Each row is a point on a landscape with many valleys, with its height.
A ball rolls from a point to the lowest of its 2 nearest points, and stops where none of them is lower. Distance is the straight distance between rows; heights are no part of it.
J_106: [93,108,132,72,84,92,128,99,108,80,87,101,92,107,97,90,96,65,82,114,110,136,105,98,96,77,143,94,117,100,82,122]  h=766
J_38: [100,97,89,110,103,73,71,67,142,109,131,66,120,114,110,120,98,118,107,82,91,67,77,107,132,124,94,98,129,102,136,124]  h=471
J_270: [72,112,116,109,91,114,111,112,80,110,108,127,66,64,110,101,113,85,105,135,115,66,87,71,72,84,101,125,94,74,93,117]  h=519
J_534: [113,111,105,59,114,112,114,82,124,74,88,96,124,133,83,81,68,98,83,112,96,125,114,132,107,115,158,91,99,95,84,109]  h=580
J_932: [110,91,82,113,62,94,138,118,89,89,99,114,123,127,122,67,110,85,98,110,69,141,118,100,93,99,121,58,146,100,95,124]  h=285
J_627: [92,79,104,131,58,72,104,112,102,114,97,51,95,118,96,119,107,75,98,72,85,125,88,106,96,77,68,40,125,107,126,92]  h=424
J_355: [87,104,109,119,73,93,147,105,83,95,110,123,88,93,125,78,123,85,98,118,93,103,102,80,89,87,113,105,142,88,88,127]  h=336
J_441: [85,117,159,92,104,75,108,101,99,57,107,87,89,103,110,97,133,75,76,94,97,112,102,84,121,81,110,109,133,150,111,110]  h=760
J_920: [86,92,73,101,70,62,79,90,150,118,102,49,112,103,105,122,83,94,120,71,63,73,78,98,106,90,81,84,107,95,142,100]  h=512
J_816: [99,100,119,83,73,101,125,107,88,92,88,117,77,96,95,95,95,58,97,120,125,137,100,81,79,70,129,106,96,89,71,103]  h=786
J_723: [117,101,117,66,87,96,157,90,89,82,93,137,80,107,104,84,106,72,113,94,130,112,115,81,108,81,122,139,101,101,46,100]  h=829
J_844: [123,102,92,84,72,132,146,116,89,100,131,122,104,116,110,98,85,87,120,131,119,122,124,102,80,101,104,92,104,68,84,113]  h=259
J_20: [107,92,71,108,104,73,92,72,146,104,84,70,133,111,89,100,57,120,94,74,61,87,96,142,113,114,99,98,92,101,103,95]  h=423
J_635: [103,99,75,125,77,74,95,97,94,95,53,116,124,107,92,89,96,95,89,80,65,127,101,90,80,88,127,88,112,111,81,78]  h=141
J_679: [104,78,86,90,93,76,97,75,153,110,105,50,131,125,95,109,74,104,110,66,79,95,104,143,128,110,92,83,95,103,122,98]  h=450
J_984: [111,99,78,130,124,73,89,69,102,106,78,101,109,69,97,84,99,134,79,84,88,80,104,107,114,108,94,124,90,148,81,81]  h=865
J_975: [111,94,73,109,70,121,140,112,75,94,118,155,99,114,105,80,95,90,134,113,100,99,93,67,71,105,101,129,99,67,65,105]  h=238
J_607: [103,105,128,83,97,145,106,108,97,115,123,97,78,84,98,115,95,95,101,130,149,90,114,105,106,102,98,100,76,82,105,105]  h=290
J_148: [110,77,76,78,122,102,91,92,77,116,70,82,104,104,74,113,87,85,107,54,119,148,105,101,82,91,91,91,50,92,94,40]  h=299
J_367: [93,118,158,60,135,94,102,83,123,83,147,97,87,95,122,74,120,115,86,112,95,92,94,84,125,117,129,122,133,99,106,149]  h=791
J_813: [116,109,71,113,130,110,81,82,129,104,78,112,119,104,81,94,67,131,82,118,80,69,91,139,107,128,106,138,77,81,85,85]  h=346
J_22: [122,111,90,93,100,134,131,92,104,100,113,119,105,93,104,84,92,112,101,123,115,94,123,115,115,120,117,115,96,89,98,98]  h=274
J_336: [80,94,117,106,72,77,67,91,118,115,125,58,84,108,99,151,123,86,100,97,111,114,69,102,100,77,70,64,131,109,127,148]  h=280
J_510: [102,107,80,104,138,120,66,84,94,117,79,112,94,75,90,104,82,111,100,98,111,63,98,91,98,119,99,138,56,73,91,71]  h=372
J_246: [108,78,74,108,94,88,113,100,111,116,90,77,129,119,86,110,79,101,121,69,84,116,123,141,100,94,82,74,78,103,104,63]  h=306
J_511: [107,121,121,69,130,106,79,108,134,106,128,92,109,121,107,81,91,122,101,132,78,79,75,112,108,141,116,86,115,70,110,158]  h=459
J_454: [97,111,67,108,103,78,106,91,99,98,67,152,111,82,99,63,107,127,90,94,67,95,83,82,85,92,127,150,87,119,64,86]  h=481
J_939: [72,103,134,85,83,80,137,104,77,83,92,124,56,83,127,96,130,57,90,115,106,95,90,76,85,58,102,132,124,102,69,113]  h=787
J_933: [80,109,102,99,78,83,102,116,108,82,78,114,111,122,101,88,84,72,87,122,71,121,89,100,66,88,138,80,114,76,81,128]  h=516
J_536: [107,71,88,92,110,110,82,68,131,134,103,67,105,101,85,119,76,98,120,82,108,76,109,131,115,116,70,118,55,80,114,63]  h=342
J_930: [74,112,134,110,94,70,87,98,99,84,63,84,83,92,95,108,114,75,74,91,92,108,86,75,96,69,119,101,120,121,93,91]  h=458
J_439: [115,107,112,111,111,114,108,91,112,99,139,88,116,97,113,82,120,134,87,95,95,100,122,109,137,129,109,92,133,118,124,114]  h=266
J_363: [103,74,114,95,115,128,108,92,77,122,112,74,68,96,86,110,124,96,110,75,156,109,113,116,132,101,71,79,73,115,126,63]  h=485
J_838: [94,122,121,80,98,119,119,111,119,97,123,103,98,100,108,95,88,96,94,134,107,97,104,105,90,104,124,101,111,65,94,145]  h=476
J_267: [115,116,79,103,111,114,114,86,122,90,92,122,118,100,96,81,86,123,88,120,90,87,103,126,111,123,129,123,94,97,88,102]  h=315
J_372: [112,91,108,98,114,91,76,60,142,106,127,62,118,114,105,118,100,117,94,78,111,85,100,117,147,123,103,102,120,113,125,113]  h=455
J_621: [109,94,114,64,73,101,137,94,90,78,88,134,80,118,94,89,89,59,113,102,125,136,103,69,86,76,134,129,83,90,47,92]  h=809
J_717: [97,91,35,122,114,118,83,122,52,120,93,125,107,82,105,93,101,115,117,85,92,80,105,81,72,117,79,104,69,78,106,78]  h=273
J_78: [91,101,125,112,83,69,88,93,100,97,62,68,77,97,83,123,103,71,81,74,102,124,82,82,92,67,100,78,111,110,102,78]  h=433
J_256: [96,121,134,94,134,59,89,76,121,49,96,106,112,89,108,93,121,105,65,81,81,73,103,112,133,107,115,149,105,155,94,99]  h=773
J_90: [86,98,126,91,77,112,65,124,121,113,118,85,91,107,95,151,109,94,102,119,111,113,96,123,90,81,75,66,99,73,110,160]  h=400
J_281: [117,75,91,95,99,133,125,110,67,122,110,102,90,98,88,97,114,96,114,90,141,122,130,121,117,108,92,73,72,107,117,64]  h=515
J_708: [98,110,108,85,101,103,77,107,115,90,77,85,114,117,79,125,53,82,94,106,103,107,94,112,73,89,120,93,77,75,85,79]  h=644
J_452: [90,109,69,142,79,105,112,129,72,108,99,138,100,84,114,83,117,107,112,118,76,65,88,80,74,103,97,102,121,78,109,103]  h=192
J_423: [97,102,112,118,110,95,81,75,110,102,93,80,95,85,92,117,103,110,94,79,107,70,96,95,128,101,95,113,104,123,111,85]  h=411
J_619: [121,108,118,64,120,116,113,88,93,84,88,105,73,73,98,91,115,82,94,99,136,88,128,102,138,104,106,131,77,130,88,74]  h=852
J_724: [92,122,152,81,128,69,91,85,117,49,109,94,103,104,110,99,125,90,73,84,90,88,99,90,136,98,119,128,119,148,106,108]  h=768
J_117: [101,94,130,84,110,71,89,86,124,89,90,68,129,128,83,94,83,95,86,75,76,116,87,113,111,120,134,52,129,105,108,131]  h=555
J_354: [90,121,145,64,142,85,113,82,129,66,120,110,94,94,125,72,114,111,77,104,90,75,88,99,134,118,133,153,121,106,100,129]  h=784
J_240: [95,81,88,103,73,65,92,73,143,108,108,44,114,104,95,119,93,96,108,58,78,104,87,108,119,95,92,84,112,123,143,93]  h=484
J_673: [91,101,118,115,103,105,107,105,50,92,93,93,55,84,98,100,138,84,99,87,123,104,103,74,120,88,62,90,112,152,125,73]  h=495
J_518: [120,103,48,109,108,103,100,89,100,98,79,146,121,97,88,67,86,132,95,109,78,100,89,103,84,112,121,137,67,112,63,78]  h=499
J_413: [108,93,69,86,130,104,79,80,83,118,61,90,112,92,85,114,77,97,99,64,105,116,99,84,76,97,94,112,53,80,89,53]  h=265
J_672: [98,86,76,135,81,86,135,96,51,91,90,138,90,73,114,68,144,99,105,90,86,108,114,70,98,95,95,104,126,146,97,88]  h=429
J_299: [106,92,103,82,92,104,115,114,56,92,75,110,54,85,94,86,127,60,96,90,138,131,107,67,102,76,96,98,89,118,94,73]  h=548
J_763: [108,99,65,110,91,78,78,92,90,104,42,115,134,109,86,103,87,96,99,71,61,130,90,70,60,88,109,96,83,96,71,62]  h=185
J_749: [90,108,102,113,91,108,93,152,111,112,123,103,110,118,124,109,94,118,110,136,83,83,108,111,95,98,68,59,117,66,116,154]  h=363
J_845: [83,94,115,93,75,79,121,102,57,87,74,129,53,85,124,82,137,51,97,108,101,113,89,53,85,61,103,122,110,110,70,83]  h=802
J_205: [70,126,124,124,102,105,72,102,112,108,127,99,88,86,114,117,127,117,98,123,105,46,68,80,106,101,95,119,122,98,121,135]  h=821
J_484: [95,105,67,135,100,108,85,119,76,119,89,118,104,79,99,99,101,111,111,97,87,62,97,87,81,111,86,96,92,82,110,84]  h=241
J_513: [102,88,64,96,103,108,104,102,55,103,77,132,82,78,92,79,120,95,108,81,110,108,113,68,94,98,107,117,72,116,87,76]  h=494
J_610: [96,76,77,138,101,115,109,98,56,126,110,91,96,82,98,101,129,120,114,72,109,87,120,108,113,112,63,73,99,130,130,77]  h=443
J_572: [93,96,88,109,85,109,89,155,87,101,101,114,112,111,109,116,71,93,122,130,94,99,113,105,65,90,74,70,90,69,101,95]  h=460
J_307: [108,83,40,130,67,102,118,113,61,104,92,154,112,95,101,58,116,110,118,93,72,107,99,73,77,108,97,107,94,107,83,93]  h=358
J_243: [99,75,90,91,119,112,80,79,100,135,99,60,88,90,84,123,86,91,121,67,121,87,102,112,106,103,69,108,47,78,116,59]  h=321
J_229: [112,87,77,132,77,103,151,99,61,98,111,125,102,80,116,66,136,112,106,92,96,116,128,91,113,104,96,90,136,141,104,95]  h=395
J_883: [106,91,38,144,86,88,100,114,70,115,74,140,127,91,96,74,110,126,105,86,61,98,98,89,72,106,90,95,96,115,85,81]  h=338
J_322: [122,110,84,67,91,121,140,90,113,72,112,127,117,136,94,82,75,97,109,126,103,122,104,107,83,107,141,119,101,76,68,108]  h=607
J_193: [113,86,104,128,113,122,97,75,97,115,132,94,102,82,113,102,131,139,94,94,115,78,125,112,150,128,67,112,108,140,124,88]  h=247
J_42: [79,109,135,99,85,98,60,104,112,110,88,78,74,84,80,148,99,83,93,106,119,101,77,96,74,69,94,92,82,79,95,117]  h=695
J_76: [105,121,144,65,120,123,113,85,122,104,162,86,75,91,121,82,115,118,92,122,118,95,117,92,130,117,117,122,125,88,96,142]  h=799
J_146: [118,110,110,96,133,93,105,94,120,93,122,98,129,111,105,61,102,136,92,100,57,105,90,116,121,148,125,80,134,99,117,140]  h=490
J_509: [82,114,104,81,108,77,69,113,134,83,77,76,121,136,83,126,43,89,94,108,73,95,84,115,72,96,116,80,92,65,90,116]  h=630
J_633: [122,90,81,117,73,100,148,99,88,93,105,123,122,102,111,62,118,110,94,90,83,140,131,106,111,104,121,82,141,126,94,111]  h=345
J_471: [109,76,57,112,129,105,103,133,111,93,102,117,133,139,112,103,60,141,142,127,86,89,121,142,99,109,60,97,79,77,105,64]  h=597
J_171: [97,94,127,105,84,95,88,85,107,116,113,57,71,103,87,135,118,91,102,78,138,108,82,96,123,77,65,80,107,128,133,83]  h=401
J_48: [111,92,91,120,91,95,115,95,92,100,81,101,116,92,88,95,101,110,91,78,99,118,119,117,117,97,113,81,109,130,99,80]  h=162
J_543: [80,111,141,98,91,102,64,94,107,110,97,78,58,82,84,148,118,87,97,107,137,88,74,85,102,70,80,100,91,108,108,114]  h=715
J_161: [86,118,155,93,93,100,98,104,100,83,112,83,67,93,103,113,130,83,84,111,123,111,98,83,118,75,95,99,122,134,109,118]  h=748
J_642: [133,116,61,86,97,117,152,102,110,80,119,138,118,134,103,75,83,122,112,133,82,107,95,115,93,123,119,133,108,62,70,119]  h=633
J_474: [109,81,74,85,90,103,107,106,55,93,67,119,72,93,87,77,124,73,100,73,118,147,110,61,98,82,103,101,74,122,83,67]  h=518
J_496: [118,88,79,101,98,110,109,95,98,107,84,109,123,110,82,96,84,109,99,87,100,115,121,130,105,103,112,89,83,113,92,71]  h=225
J_10: [109,77,64,129,113,124,112,93,60,123,107,108,98,71,99,82,120,125,105,88,115,84,126,113,118,121,78,94,82,131,111,81]  h=463
J_28: [111,120,103,79,128,97,112,115,123,90,109,108,122,127,104,65,85,125,100,132,54,91,74,117,104,140,123,86,123,74,107,145]  h=475
J_326: [112,111,108,93,100,145,134,100,92,113,132,116,85,80,114,90,105,109,109,126,131,80,124,100,113,118,101,115,96,81,100,108]  h=229
J_716: [96,101,82,129,95,72,124,95,75,83,87,140,102,73,111,65,129,117,91,93,76,95,108,86,103,94,107,127,122,152,87,93]  h=454
J_973: [136,109,55,80,118,118,138,113,120,83,119,120,127,138,108,70,82,138,104,140,68,110,114,138,110,135,109,104,109,75,95,116]  h=617
J_549: [109,114,109,103,117,99,131,87,102,79,107,122,97,73,117,75,120,117,88,103,99,83,121,100,130,112,109,140,117,130,97,104]  h=195
J_502: [90,92,102,93,102,141,93,127,62,121,116,104,66,79,92,114,101,81,110,116,149,95,105,94,86,100,85,92,61,79,114,95]  h=344
J_40: [90,115,123,64,96,78,125,94,114,72,70,121,93,104,98,83,96,73,85,100,100,111,99,90,104,76,155,133,104,104,66,102]  h=753
J_899: [107,112,124,111,119,125,94,80,108,96,140,101,89,85,122,100,135,127,95,114,119,67,118,89,152,119,82,128,119,131,127,101]  h=219
J_879: [89,94,100,112,82,111,96,161,95,112,120,110,111,115,118,119,85,106,125,139,99,96,122,114,87,87,56,57,98,66,114,122]  h=410
J_557: [86,120,127,84,112,105,65,92,142,101,97,82,100,108,85,120,77,95,84,118,114,76,82,108,104,100,127,108,86,73,94,125]  h=418
J_870: [116,98,53,100,100,108,90,123,103,83,84,127,134,125,94,99,66,119,117,116,74,97,104,118,74,108,101,104,83,85,89,69]  h=541
J_803: [107,84,104,88,108,101,67,53,148,122,91,62,97,96,84,126,76,100,100,82,113,74,98,118,131,109,94,132,71,91,107,74]  h=364
J_186: [82,96,116,129,85,82,90,112,99,100,114,74,113,117,107,102,115,98,89,93,76,104,93,96,102,100,96,51,148,103,127,141]  h=586
J_778: [78,119,108,100,110,80,109,118,114,86,91,118,115,115,107,70,92,104,91,124,54,84,61,104,82,119,134,94,131,67,104,150]  h=489
J_67: [95,88,122,86,109,111,84,88,88,117,105,60,47,93,82,124,117,88,103,73,158,100,86,92,126,84,55,89,77,119,124,70]  h=451
J_33: [105,70,81,133,87,94,117,93,81,128,103,75,108,91,92,110,113,110,116,56,96,101,112,120,112,99,63,68,99,128,127,68]  h=413
J_796: [75,100,100,153,81,59,89,100,99,93,87,75,115,111,106,105,109,91,89,75,54,94,85,89,91,97,103,66,147,110,117,112]  h=598
J_449: [117,99,44,144,99,76,103,98,94,113,84,120,135,93,94,73,90,141,89,94,66,96,95,119,88,111,96,102,100,129,81,90]  h=374
J_431: [99,109,132,98,111,93,84,78,128,93,104,73,101,101,97,114,102,105,84,86,116,88,101,101,136,104,118,103,116,119,113,110]  h=432
J_446: [89,121,127,94,138,90,80,80,140,79,93,104,103,95,103,88,99,118,75,104,91,62,81,107,133,117,131,145,104,100,97,116]  h=779
J_360: [114,105,132,95,139,77,77,75,127,91,127,94,126,114,102,73,110,134,91,94,64,91,75,102,127,147,127,89,136,106,122,140]  h=504
J_968: [96,94,66,105,84,70,75,88,153,125,121,61,119,109,114,122,88,111,127,86,74,51,79,109,118,109,71,98,107,86,143,109]  h=493
J_264: [89,125,120,87,121,110,66,99,144,101,110,94,108,115,98,107,81,111,90,128,98,62,68,115,108,122,122,106,96,63,103,145]  h=438
J_388: [73,124,156,95,99,86,71,95,106,86,100,81,59,93,96,135,127,77,85,104,121,94,76,78,112,63,86,112,112,133,105,113]  h=734
J_886: [114,85,104,84,86,124,131,111,66,103,97,110,75,91,90,92,112,78,105,101,145,130,119,95,106,93,106,87,84,109,101,77]  h=553
J_940: [116,97,82,69,101,121,97,92,89,83,78,136,103,100,83,86,80,88,111,100,111,125,105,79,80,100,136,134,61,98,64,64]  h=735
J_624: [113,89,48,91,117,84,83,78,88,115,53,98,144,105,87,109,74,103,102,61,75,133,93,82,54,98,87,104,56,95,76,52]  h=227
J_670: [107,109,97,125,99,123,99,115,110,117,134,92,116,100,117,96,113,130,102,106,95,70,111,117,126,127,86,85,124,95,128,116]  h=301
J_771: [94,108,98,95,98,95,70,119,99,107,75,91,113,106,90,136,58,78,106,101,90,106,86,93,49,86,95,91,77,62,90,73]  h=658
J_872: [95,101,100,105,71,95,106,128,100,94,87,100,116,121,99,102,83,79,94,111,89,127,108,110,80,85,115,58,111,86,97,109]  h=539
J_814: [118,95,110,98,133,86,86,68,92,87,88,82,85,73,91,107,113,103,86,72,116,83,119,110,141,107,73,130,78,168,94,68]  h=858
J_550: [87,98,130,101,81,81,76,80,114,107,132,59,75,110,95,148,126,85,99,92,136,124,71,93,117,70,67,76,130,131,134,118]  h=341
J_425: [92,106,101,104,124,110,70,86,89,115,80,88,79,71,88,114,104,103,102,87,116,56,95,78,112,101,89,123,74,97,104,76]  h=388
J_84: [85,84,95,86,114,105,71,131,73,125,91,73,85,95,94,133,86,69,116,76,124,129,85,91,49,86,56,83,56,56,109,72]  h=752
J_520: [113,78,57,118,121,104,107,107,119,117,105,101,135,126,101,97,69,134,127,110,81,86,129,161,111,121,56,94,71,90,102,72]  h=616
J_734: [94,100,118,115,80,104,102,117,101,108,108,80,105,110,101,105,106,95,90,101,100,108,106,107,104,97,102,58,128,100,116,123]  h=570
J_877: [95,119,111,74,112,91,102,87,123,76,63,120,103,98,87,87,82,92,83,101,102,99,98,101,102,86,157,137,88,95,68,89]  h=747
J_251: [73,123,134,97,104,102,95,104,98,95,90,112,68,72,106,104,114,89,95,118,115,62,89,76,97,79,110,130,95,101,95,102]  h=498
J_191: [111,99,57,134,109,75,102,89,120,104,88,94,138,104,92,85,77,140,85,89,63,92,97,141,107,120,100,97,105,118,93,102]  h=399
J_174: [91,116,108,111,95,101,156,100,81,100,117,139,80,85,125,81,118,102,106,114,109,74,96,78,99,92,104,140,128,78,82,121]  h=281
J_283: [97,90,94,76,130,108,73,76,99,126,77,59,91,87,84,128,76,83,107,65,117,103,87,83,82,95,76,112,39,65,113,57]  h=297
J_611: [98,88,114,83,101,113,77,121,82,115,89,81,80,98,80,131,76,71,105,93,140,135,88,102,65,80,84,81,55,75,103,68]  h=740
J_640: [117,93,91,64,104,149,114,126,109,87,130,110,118,126,108,107,61,101,122,150,125,107,126,132,82,117,101,105,76,67,95,83]  h=688
J_892: [108,94,54,122,65,108,134,111,75,93,99,165,108,110,105,64,103,104,129,102,70,98,83,67,69,108,103,130,99,81,69,101]  h=307
J_56: [111,83,80,71,98,149,117,144,82,91,131,126,109,116,114,105,67,93,145,142,130,109,118,115,70,114,88,100,77,72,96,81]  h=700
J_809: [98,112,102,122,87,120,96,138,105,121,141,91,109,107,125,100,119,126,105,127,91,74,108,105,109,114,73,69,131,82,131,145]  h=330
J_875: [94,112,119,93,110,90,65,71,144,105,83,63,99,105,80,127,70,97,90,87,107,74,80,102,112,94,118,118,83,82,97,97]  h=392
J_834: [69,113,123,119,101,79,63,89,116,102,125,79,99,106,111,127,121,110,95,103,102,74,66,82,106,96,100,94,137,108,124,143]  h=815
J_532: [106,88,71,134,79,66,109,99,95,98,70,95,133,108,91,91,93,106,86,69,62,126,110,118,96,92,111,64,125,126,98,86]  h=82
J_695: [102,113,98,100,106,99,147,91,80,88,105,142,81,72,119,74,123,105,109,102,110,68,109,81,111,101,102,146,113,110,84,100]  h=239
J_517: [103,110,111,113,110,140,106,98,96,116,128,106,80,74,114,96,119,120,106,123,125,54,111,93,129,121,87,120,99,97,118,103]  h=188
J_687: [105,108,152,71,87,129,123,107,105,106,143,75,66,89,107,106,124,95,89,119,133,137,124,100,115,86,103,84,123,106,103,136]  h=798
J_563: [95,93,78,103,71,114,96,143,71,98,103,133,100,102,113,103,83,74,125,133,99,111,98,79,48,95,92,93,91,64,87,96]  h=503
J_693: [103,87,23,128,111,96,84,106,55,126,79,125,123,85,99,81,105,130,107,72,78,98,100,83,69,112,79,100,70,109,87,81]  h=303
J_276: [119,78,104,117,107,101,112,77,111,113,107,75,117,96,92,101,108,123,92,70,111,117,130,136,140,111,94,85,106,143,110,82]  h=228
J_625: [105,84,46,113,116,120,110,96,53,110,97,128,85,70,97,71,118,118,106,89,116,90,122,88,104,113,92,117,71,122,97,86]  h=478
J_321: [73,113,130,96,89,108,115,112,105,101,129,110,82,88,120,98,116,93,93,134,90,100,90,100,78,94,104,100,127,62,96,174]  h=440
J_181: [77,111,151,91,110,83,55,80,112,96,141,87,92,106,111,126,134,104,94,114,105,105,75,83,109,96,105,88,142,119,126,163]  h=808
J_556: [95,106,78,118,103,76,105,92,84,95,64,135,105,71,101,73,120,112,92,86,79,91,97,78,92,91,118,127,106,130,81,80]  h=468
J_751: [113,88,56,70,117,133,70,99,83,86,77,125,127,109,86,95,73,100,118,88,101,127,92,83,59,112,116,130,48,93,67,55]  h=728
J_70: [128,95,37,106,109,110,85,108,99,92,83,135,139,114,90,85,66,138,110,115,72,99,90,113,70,115,96,123,65,98,71,66]  h=520
J_486: [107,77,46,79,116,133,74,121,73,91,92,121,126,119,98,102,73,101,133,92,104,122,101,97,58,112,92,113,57,89,82,53]  h=723
J_881: [104,79,90,123,75,81,116,106,104,120,97,66,118,116,94,114,98,98,114,61,87,114,114,130,108,92,77,57,105,110,122,79]  h=367
J_273: [94,96,149,92,112,67,81,79,119,84,105,71,114,116,95,100,109,97,85,81,87,115,83,93,116,111,129,62,136,119,116,142]  h=542
J_178: [100,103,153,86,80,126,110,108,99,103,119,82,58,85,98,118,130,85,85,118,145,137,107,103,109,70,82,78,108,112,112,125]  h=774
J_516: [88,104,100,108,78,114,102,126,73,109,100,124,84,80,103,102,97,78,108,125,109,91,95,75,61,90,101,99,87,73,94,102]  h=533
J_567: [66,118,136,106,96,83,85,109,89,98,71,102,67,77,103,111,119,78,84,111,100,86,79,67,81,65,110,112,104,101,89,97]  h=479
J_498: [91,111,129,80,85,124,90,124,120,103,121,91,100,107,97,124,91,93,95,133,112,111,106,120,87,94,102,73,95,72,100,153]  h=452
J_646: [109,104,99,113,131,60,88,72,93,87,69,94,102,66,94,94,108,114,76,69,87,88,106,97,114,93,90,129,92,165,81,69]  h=862
J_275: [109,112,138,71,100,129,116,102,114,108,155,76,82,97,116,89,117,110,92,114,116,119,127,98,126,108,117,91,126,98,108,133]  h=810
J_414: [71,119,111,108,93,84,97,116,112,89,86,109,108,105,102,88,91,91,84,122,73,89,80,97,77,95,134,91,119,77,97,135]  h=501
J_974: [111,95,57,103,105,117,108,149,101,84,105,132,131,134,114,96,65,130,132,140,82,95,115,124,91,107,74,88,92,74,107,82]  h=572
J_265: [101,77,82,89,111,93,98,102,62,112,65,84,76,102,79,101,112,75,94,50,131,152,99,83,86,78,79,78,69,96,107,47]  h=343
J_907: [100,111,68,127,72,101,124,135,91,99,102,136,113,106,114,78,98,100,110,127,72,86,99,94,79,103,102,97,123,72,99,113]  h=131
J_365: [99,99,73,119,61,94,127,141,89,88,99,130,115,130,130,75,95,84,110,134,64,116,103,95,76,95,99,68,134,71,92,130]  h=214
J_862: [80,105,112,106,82,88,54,122,108,117,83,76,92,91,95,147,75,80,104,102,89,95,79,90,52,75,66,85,76,58,97,106]  h=675
J_735: [79,109,104,103,96,57,75,96,133,95,69,68,116,121,84,116,64,82,87,76,61,97,75,99,79,92,124,76,113,82,96,117]  h=618
J_134: [120,96,94,84,79,128,149,101,73,100,126,137,90,111,108,95,90,83,129,118,137,112,112,81,82,102,107,118,96,68,66,106]  h=60
J_658: [72,110,153,85,94,70,135,99,83,64,110,105,71,97,135,91,136,59,76,110,90,110,97,80,102,68,104,124,144,126,95,122]  h=772
J_231: [101,93,114,101,92,77,90,93,85,110,56,68,70,95,78,115,103,69,83,63,113,134,83,75,84,67,79,73,88,101,102,55]  h=397
J_537: [87,89,64,144,93,96,89,116,64,131,95,92,99,86,98,113,109,108,117,76,79,65,101,84,84,104,55,76,100,87,124,82]  h=284
J_597: [89,87,117,99,58,78,78,104,125,124,109,52,76,105,86,150,105,77,109,86,111,116,72,109,83,66,57,65,99,89,123,112]  h=163
J_956: [129,111,123,50,105,102,143,91,92,73,90,111,74,84,102,85,115,67,99,97,136,103,125,99,125,89,117,136,90,129,70,88]  h=845
J_631: [110,102,117,67,105,140,94,119,121,99,120,90,113,124,97,122,64,94,109,135,131,103,117,141,95,108,105,95,68,71,96,88]  h=674
J_497: [99,99,138,106,125,57,72,67,113,82,139,88,124,123,103,95,123,120,92,81,71,101,79,76,123,125,115,74,145,124,137,139]  h=522
J_539: [86,91,126,109,67,102,75,121,108,112,119,73,88,109,103,142,126,88,101,111,100,126,93,116,93,77,65,45,122,92,118,157]  h=347
J_250: [122,100,112,80,135,112,92,74,98,88,87,101,83,70,99,90,113,98,83,98,129,73,129,118,145,119,92,143,73,147,83,76]  h=855
J_587: [117,66,99,125,118,95,97,54,111,122,126,73,110,85,102,103,113,133,94,79,118,93,128,129,148,125,63,111,97,156,114,80]  h=270
J_526: [75,106,109,128,82,61,76,96,118,104,81,65,101,106,94,124,91,87,89,77,69,88,73,85,83,86,101,76,126,93,110,114]  h=608
J_462: [109,113,89,81,113,110,86,83,112,87,65,124,112,101,81,92,71,103,91,107,101,102,100,104,86,96,142,137,68,94,68,66]  h=742
J_558: [119,114,112,99,121,112,130,85,113,89,130,103,105,86,121,67,120,133,86,104,94,100,125,106,139,127,117,123,131,115,108,119]  h=232
J_978: [92,96,138,88,83,111,78,113,100,107,89,85,69,88,75,139,90,74,89,111,134,129,85,106,75,65,90,84,69,81,94,100]  h=717
J_15: [102,75,67,74,98,136,88,150,66,93,114,119,108,120,109,104,72,82,147,118,120,126,108,101,59,107,84,95,71,81,91,65]  h=712
J_94: [72,104,138,108,76,102,122,105,91,95,110,104,71,82,116,103,126,74,88,126,100,118,96,91,85,73,108,96,128,92,96,148]  h=396
J_236: [105,96,108,85,110,124,81,103,108,111,94,88,105,105,83,125,63,89,106,105,126,92,106,122,92,103,104,101,60,74,97,68]  h=659
J_512: [107,102,121,65,121,93,99,84,131,86,87,76,129,135,77,92,69,100,82,92,90,123,102,132,115,120,146,67,108,98,97,118]  h=568
J_211: [110,96,84,111,130,116,69,66,121,121,80,101,103,85,84,102,73,120,90,107,103,58,97,123,114,131,91,145,66,79,91,74]  h=360
J_420: [90,118,157,73,132,80,64,75,118,85,155,89,94,107,116,103,133,114,89,110,102,96,85,72,127,110,120,105,134,120,124,146]  h=800
J_156: [124,105,54,93,106,123,133,134,109,85,118,129,130,137,120,80,79,133,118,145,77,99,118,129,105,119,87,93,103,73,106,102]  h=599
J_560: [93,84,87,125,108,102,109,97,44,108,94,89,69,82,92,101,134,102,104,64,116,107,112,86,119,97,61,81,106,149,129,69]  h=470

Call two points neighbours if one is among the 2 nearest of the other. Go from one point of each pair to the other, from neighbour to neighbour, staying as low as possible. Name the highest point that can't be avoided.
J_532, J_549 => J_838
J_907, J_134 => J_307
J_597, J_517 => J_627
J_532, J_517 => J_587

Where does a ball stop that starts at each point below?
J_646 => J_708
J_877 => J_708
J_516 => J_549
J_240 => J_484
J_275 => J_42
J_872 => J_532
J_886 => J_336
J_968 => J_517
J_870 => J_907
J_939 => J_42
J_256 => J_42
J_117 => J_532
J_838 => J_549
